Each row is a point on a landscape with many valleys, with its height.
From any point a ball takes the steepest step (drop divided by distance) to one of its 2 nearest points. It stops when none of these is lower. Distance is the straight distance between rows; heights are no part of it.
z_70 h=525: [109  90 106 144 100 157 150 117 110 100 177 150  97 168 155  94  83 142
  97 131 155 136  90 126 102  77 143 118  92 110]
z_645 h=563: [140 138  98  97 138  94 122 182  84  84 115 143 173 150 181 133 121 113
 100 163  93 116 147 103 111 123 156 154  51 145]
z_615 h=652: [142  98 157 105 120 108 103 161 126 130  92 112 141  99 122 185  78 104
 162 123 118 188 129 177 150 143 194 135  77 132]
z_322 h=439: [159 137 146 122 149 129 103 131 154  98 143 131 154 134 134 148 124 116
 117 108 123 151 134 130 159 144 159 164 107 168]
z_638 h=676: [142 100 136 118  91 121 126 154 146 131 149 105 127 100 123 150  85 134
 158 118 149 180 106 197 130 109 182 101 102 116]
z_835 h=662: [162  98  98  63  84 110  77 146 178 117 116 121 129  98  77 191  98 132
 100 177 114 126 113 164 147 123 183 147  90 143]
z_946 h=279: [122 171 130 130 104 102 152 122 103 116  99  62 116 109  58 106 196 141
 153  53 131 151 168 136 158 119 100 121 175  86]
z_298 h=368: [131 153  86 107 122 121 114 130 148 112 102 154 168  95  64 109 118 157
 125 170 111  99 167 184 135  75 135  78 134 134]
z_26 h=381: [147 158 145 118 120 138 160 111 170 120 149  87 123 115 111 125 161 106
 153 104 164 214 111 136 135 151 156 147 212  88]
z_3 h=366: [144 119  86 129 173 178 166 115 121 127 163 110 116 137 136 117 124 121
 132 105 164 157 143 140 121 119 168 127 182 110]
z_674 h=153: [124 178 125 109  88  88 117 128 120 130  48 107 178  86  46 127 135 169
 157 111  71 140 172 166 118 120  97 135  98 107]
z_658 h=427: [125 118 106 123 132 152 159 104 126 149 117  89 148 130 143 147 131  86
 172 107  83 174 145 148 164 145 174 183  94 115]
z_828 h=127: [121 142 120 141 141 109 134 159 162 137  81 102 147  83 104 150 141 106
 135 136 117 129 164 159  49 111  55  95 123 141]
z_39 h=407: [123 139 150 156 133 110 130 108 121 124  90 172 122 136 150 108 103 116
 129  87  67 128 140  80  92 181 105 201 111 131]
z_696 h=203: [138 155 129  95  55 112 124 103 142 131 100 102 144  93  33 123 169 163
 122  91  67 126 146 144 149 111 109 145 120  92]
z_744 h=701: [133 137 121  90 121 104 124 186 122 108 146 114 139 106 148 113  69 120
 110 141 131 183  94 174 119 110 175  71  59 124]
z_490 h=252: [129 105 151 106 117 137 149  78  77 144 121 129  82 128 137 115 146 108
 134  85 181 138 107  99 131 160 135 122 182  69]
z_362 h=305: [107  81 167 129 151 127 109 103 118 145 156 169  82 153 119 106 174 160
 161  84 185 100 105  73 190 156 107  93 174 120]
z_92 h=449: [145 133 187 110 131 147 148 126 174 120 185  75 118 106 131 132 149 109
 152  96 151 240  74 123 142 147 188 141 137 119]
z_239 h=582: [119  72 146 140 147 164 105  81 132 143 125 111 143 141 145  91  90  71
 114 154 127 128  71 111 101 117 165 134 115 122]
z_544 h=467: [128 122 141 169 181 104 105 120  99 110 143 153 140 154 175 110 134 140
 140 164 173 102 109 168 132  96 149  95 143 111]
z_837 h=258: [157 143 123  72  27 116 107 148 172 153 118  88 146 103  66 138 170 143
  92 113  67 134 116 135 164 140 125 136  91 102]
z_341 h=401: [112 151  70 117  72 135 137 133 117  94 108 164 121 104  87  77 125 168
  99 175 141  93 166 159 132  71 109  76 153 132]
z_475 h=356: [135 147 116 118 143 112 131 187 151 146 144 138 116 105 145 126 123 133
  65 121 113 104 102 122 110 156  84  93  64 158]
z_974 h=681: [159  81  97 106  80 148  86 121 187 127 159 107 134 129 101 177 125 140
  97 170 134 131 102 166 141 104 174 152 110 133]
z_179 h=400: [120 147 135 161 133 130 120 103 113 191 125 123 116 162 145 137 182 170
 164 150 102  74 111  89 157 156  75 178 122 105]
z_380 h=633: [158 114 131  85 158 143 115 207 105  87 108 170 130 143 138 154  80  96
  41 156 144 138 119  73  97 128 177 125  98 168]
z_118 h=201: [136 160 122 114 125  80 113 149 110 106  51 133 197 111  99 150 143 141
 153 123  95 143 181 167 118 134 121 137 101 118]
z_487 h=304: [161 147  84 102 153 121 117 132 130 146 135 100 145 117  65 125 191 190
 109 111 145  98 114 160 162 119 108  90 108  91]
z_68 h=272: [142 148 130 112 168  93 141 108 118 153 109 114 135 123  96 141 202 169
 126  83 157  95 105 151 139 130  75  90 118  98]
z_627 h=569: [153 146 165  70 117 146 119 230 127 100 149 114  92 114 123 152 112 142
 100 102 156 195  97 112 158 142 173 119  89 164]
z_232 h=363: [101 141 150 151 102 129 141 114  92 119 101 161 116 126 153  58 132  96
 136 138 135  84 165 121 102 109  89  81 151 140]
z_631 h=330: [103 159 136 183 185  65 134 148 144  80 105 158 167 131 164 146 137 125
 169 118 100 113 179 138 105 127  90 162 141 146]
z_399 h=606: [ 67 104 130 172 140 169 151 128  99  88 167 103 129 165 176 121  94 122
 162  99 146 194 106 124 114 111 167 180 102  89]
z_913 h=448: [109 152 145  71  78 131 145  77  70 168  88 144  97  88 124 136 125 140
 156 129 105  94 167 151 150 128 141  89 132 109]
z_785 h=528: [163 130  83 150 145 115 110 162 101  96 161 138 172 171 184 131 146 146
 108 154 133  97 132 143 131 114 133 170  84 142]
z_28 h=342: [123  98 136 176 129 138 121  71 157 130 103 166 134 145 126  92 108  92
 156 150 115 126 145 105 113 140 138 180 191 132]
z_474 h=628: [110 137 140 113 117 137 105  81 117 148 128 163 129 118 142 117  85 149
 117 227 103  73 105 138 124  83 134  84 105 139]
z_313 h=607: [177 145 151  72  91 108 118 211 133 118 127 119  76 102  99 179 116 141
  83  94 120 148 114 125 163 146 138 128  93 155]
z_709 h=547: [114  95 149 147 195 154 103  85 147 132 154 102 132 171 146 103 124  75
 130 134 142 151  84  92 152 156 163 165 150 119]
z_110 h=286: [108 112 105 179 124 150 125  95 147 142 115 154 131 144 128 129 122  97
 171 182 133  93 173 123 124 130 131 155 216 153]
z_766 h=487: [142 111 104 181 171 132  99 140 112 131 176 119 148 192 192 118 143 148
 128 136 110  87 110  99 143 136 115 174  98 145]
z_329 h=443: [135 117 101 165 152 145 132 125 105 175 162  93 117 163 183 125 170 141
 147 143 114  82 115 112 158 152 106 155 105 128]
z_988 h=436: [122 141  67 132  55 144 150 111  95 108 131 169 116 150 133 101 112 150
  98 189 128  82 169 123 118  83 118 116 143 148]
z_269 h=500: [144 115 164 146 183 133  88 133 150 108 133 118 141 156 156 150 112  90
 126 127 157 153  97  93 141 169 157 184 146 146]
z_251 h=412: [141 105 150 156  95 135 140 114 157 124 110 175 125 141 152 109  83  96
 151  95  94 171 136  99 104 163 117 196 146 120]
z_664 h=238: [139 156 148 131 127  95 151 167 138 154  97 112 153  86 122 130 130  88
 126  81 107 168 143 147  76 153  96 112 100 130]
z_708 h=154: [104 143 156 194 151 131 143 131 154 130 138 107  93 132 137  94 181 141
 144  99 133  97 141 111 138 128  45 135 141 152]
z_738 h=596: [143 115 131  89 170 119 118 191  93 103 102 161 143 144 167 153  91  84
  78 154 101 103 143  76 109 127 163 130  67 170]
z_939 h=419: [100 141 124 164 147 135 141 138 104  97 120 157 172 161 156  48 128  92
 106 152 107  96 159  94  86  91 104 100 144 175]
z_797 h=348: [112 153 143 166 148 119  97  95 127 144  99 135 127 131 143 115 134 155
 133 121  89  72 122  71 101 162  59 198 125 123]
z_967 h=318: [133 169 113 136 140  88 167 101 105 161 107  66 136 134  97 131 189 120
 138  90 116 153 151 147 164 156 111 161 155  83]
z_281 h=205: [105 130 106 135 102 148 129 112 128 148 111 118  96 103 114 158 169 110
 156 145 157  87 200 130 132 150  99 142 215 134]
z_582 h=236: [ 92 157 132 158 120 144 136 134 148 174  93 124 132  87 135 126 141 115
 141 190 109  84 161 125  71 105  52 117 130 161]
z_236 h=244: [127 152 139  99  55 103 152  93 115 126  86  87 124  94  46 106 192 139
 116  62 102 153 150 113 109 110  83 133 153  83]
z_278 h=197: [131 121 154 117 101 118 131  81 100 161  93 127  92 112 110 137 173 111
 119 119 183  91 111 113 107 156  97  97 184  86]
z_258 h=359: [ 94  84 155 146 168 135 106 114 117 129 184 151  65 164 151 108 124 169
 166 101 192 109  84 109 189 123 128  93 165 121]
z_599 h=303: [ 81 167 165 167 129 141 110 129 102 154 105 129 133 107 154 101 128 134
 135 195 116  50 152 104  88 104  68  99 156 158]
z_561 h=423: [127 100 148 189 181 119  98 126 129 117 193 139 106 161 155 111 117 159
 141 136 177 116  74 151 138 108 145  95 163 127]
z_731 h=475: [114 113  82 144  82 148 140 102  89 118 171 170 107 200 140 108  99 145
 110 165 127  89 142 126 127  73 151 114 127 149]
z_956 h=321: [139 126 155  90 102 144 166  92 134 128 157 110  88 136 119 116 178 116
 133  85 164 191  94  78 124 163 135 148 218  60]
z_613 h=367: [120 160 148 184 201  97 125 148 177  90 141 141 147 124 122 137 132 120
 132  88 146 145 146 135  98 142  83 152 165 160]
z_584 h=721: [134 126  92  75 107 119 125 165 151 107 167  87 122  98 111 100 102 145
  79 147 136 169  67 168 168 112 155  72  64 125]
z_771 h=312: [152 162 138 110 132 108 141 185 129 142 102 113 143  97 137 136 135  87
  86 100 109 136 128 115 103 173  92 115  66 162]
z_602 h=465: [150 103  95 152 118 142 164 133 143  99 101 182 174 152 142 112  86 128
 153 102  90 188 176 103 118 153 122 160 137 123]
z_925 h=425: [122 159 140 106 116 141 149  75 116 177 114 133 116  95 124 135 134 153
 137 126  94  81 141 139 127 127 108 109 127 128]
z_688 h=240: [ 77 129 166 160 185 122 118 102 130 116 131 145  87 150 122  90 178 154
 139  99 158  92 126  84 168 149  60 129 179 126]
z_263 h=581: [127  69 118 113 117 144 149 120 158 134 120 172 172 148 140 137  36  99
 139 146  64 161 152 123 114 115 159  95  92 166]
z_854 h=651: [116 150 101 105 144 102 112 115 133 138 149 162 147 122 150 141  73 152
  85 215  73  75  99 132 119  87 128 109  77 160]
z_715 h=687: [110 118 156 108 189 153 132 202  97  56 122 138 114 139 155 187  69 117
 151 114 144 205 128  87 105 129 195 174 127 140]
z_650 h=216: [143 108 107 143  99 148 131 147 138 162 166 128  77 123 129 113 142 133
  99 137 175  94 119 143 131 122 119  66 172 138]
z_792 h=301: [147 100  86 124 143 181 137 128 115 117 168 139 105 150 133 107 160 139
 102 127 204 114 130  99 132 131 132  99 188 127]
z_947 h=515: [160 133 190  90 128 135  94 173 150 108 168  85 114 111 118 182 134 134
 142 105 177 211  74 124 166 151 182 150 102 147]
z_275 h=388: [146 147 149 116 129 110 123 107 155 153 135 123 133 110 103 164 132 156
 135 111 100 111 129 164 160 138 131 142 105 150]
z_122 h=468: [114 121 130  82 121 131 157  74  88 150  74 148 130  91 105 120 118  99
 173 103 131 122 186 153 150 135 160  77 177 104]
z_922 h=103: [120 118 107 149  73 150 136 135 128 171 148 123  71 115 138 133 146 119
 129 132 161  70 182 126 132 133 101  95 191 154]
z_683 h=266: [124 167 137 149 154  91 125 117 118 114  85 139 178 126 147 128 145 119
 156 148 120 113 160 150 110 139 108 170 118 127]
z_473 h=646: [ 65 115 154 138 152 136 131 171  91  78 135 101 127 135 170 179  77 129
 156 101 154 205 102 103  91 129 182 174  86 103]
z_580 h=414: [146 116  61 146 171 173 147 131 142 101 192 108 142 156 122 140  98 150
 130 102 146 183 124 144 130 110 173 158 178 119]
z_103 h=289: [147 125 119 119 128 124 145 154 169 169 152 121 106  97 127 115 124 121
  81 126 156  96  89 158 108 137  94  52 128 130]
z_495 h=621: [134 102 146 125 157 108 140 135 125 134  98 162 169 121 158 149  64 107
 174 130  88 162 148 159 122 137 164 101  86 138]
z_121 h=235: [123 120 160 129 140 104 135  95 118 184 108 126 109 122  88 140 202 138
 130 112 171  96  80 107 119 157  61  84 151  89]
z_257 h=562: [ 82  87 103 153 136 175 142 131  85  86 184 117 134 167 172 129  81 143
 112 129 171 149  82 112  74  81 155 133  96  99]
z_616 h=605: [122  99 148 109 121 155 104  61 142 166 114 137 132 125 143 104  93  95
 116 189 100  94  78 116 113 120 146 118  91 120]
z_449 h=365: [133 134 120 124 116 127 182  91 130 184 127  60 106 148 144 147 188  93
 163 112 104 146 132 131 178 172 133 175 138  95]
z_430 h=335: [148 164  80 125 144 131 108 134 137 105 116 102 166 103  67 120 152 168
 113 121 127  95 164 171 138 101 116 121 142 110]
z_145 h=526: [107 101  77 120 109 137 146 108 107 124 147 178 145 180 141 113  61 133
 132 166  73 128 156 142 117  60 165  85  98 157]
z_181 h=635: [153 135 138  65  76 111  92 165 157 121  97 169  96  93  92 183 104 119
  86 142 104 125 131 114 151 145 144 142  95 170]
z_972 h=697: [150  91 127 135  79 141  99  70 176 136 163 143 117 137 103 155 130 155
 129 179 143  97 114 170 157  92 166 124 133 134]
z_822 h=278: [130 146 162 187 179 117 120 164 149 109 155 110 128 137 155 110 154 126
 111  89 157 138 106  95 104 171  57 149 133 143]

Where does a ball stop that starts at each point below?
z_380 => z_797
z_473 => z_278
z_561 => z_708
z_738 => z_797
z_638 => z_278
z_974 => z_278
z_988 => z_278
z_474 => z_275
z_658 => z_696

Call two points neighbours if one is among the 2 nearest of the other. Go from one point of each pair to the other, from neighbour to neighbour, staying as low as possible. Name the highest point that can't be avoided.
z_674, z_708 => z_613
z_828, z_797 => z_251
z_828, z_922 => z_475
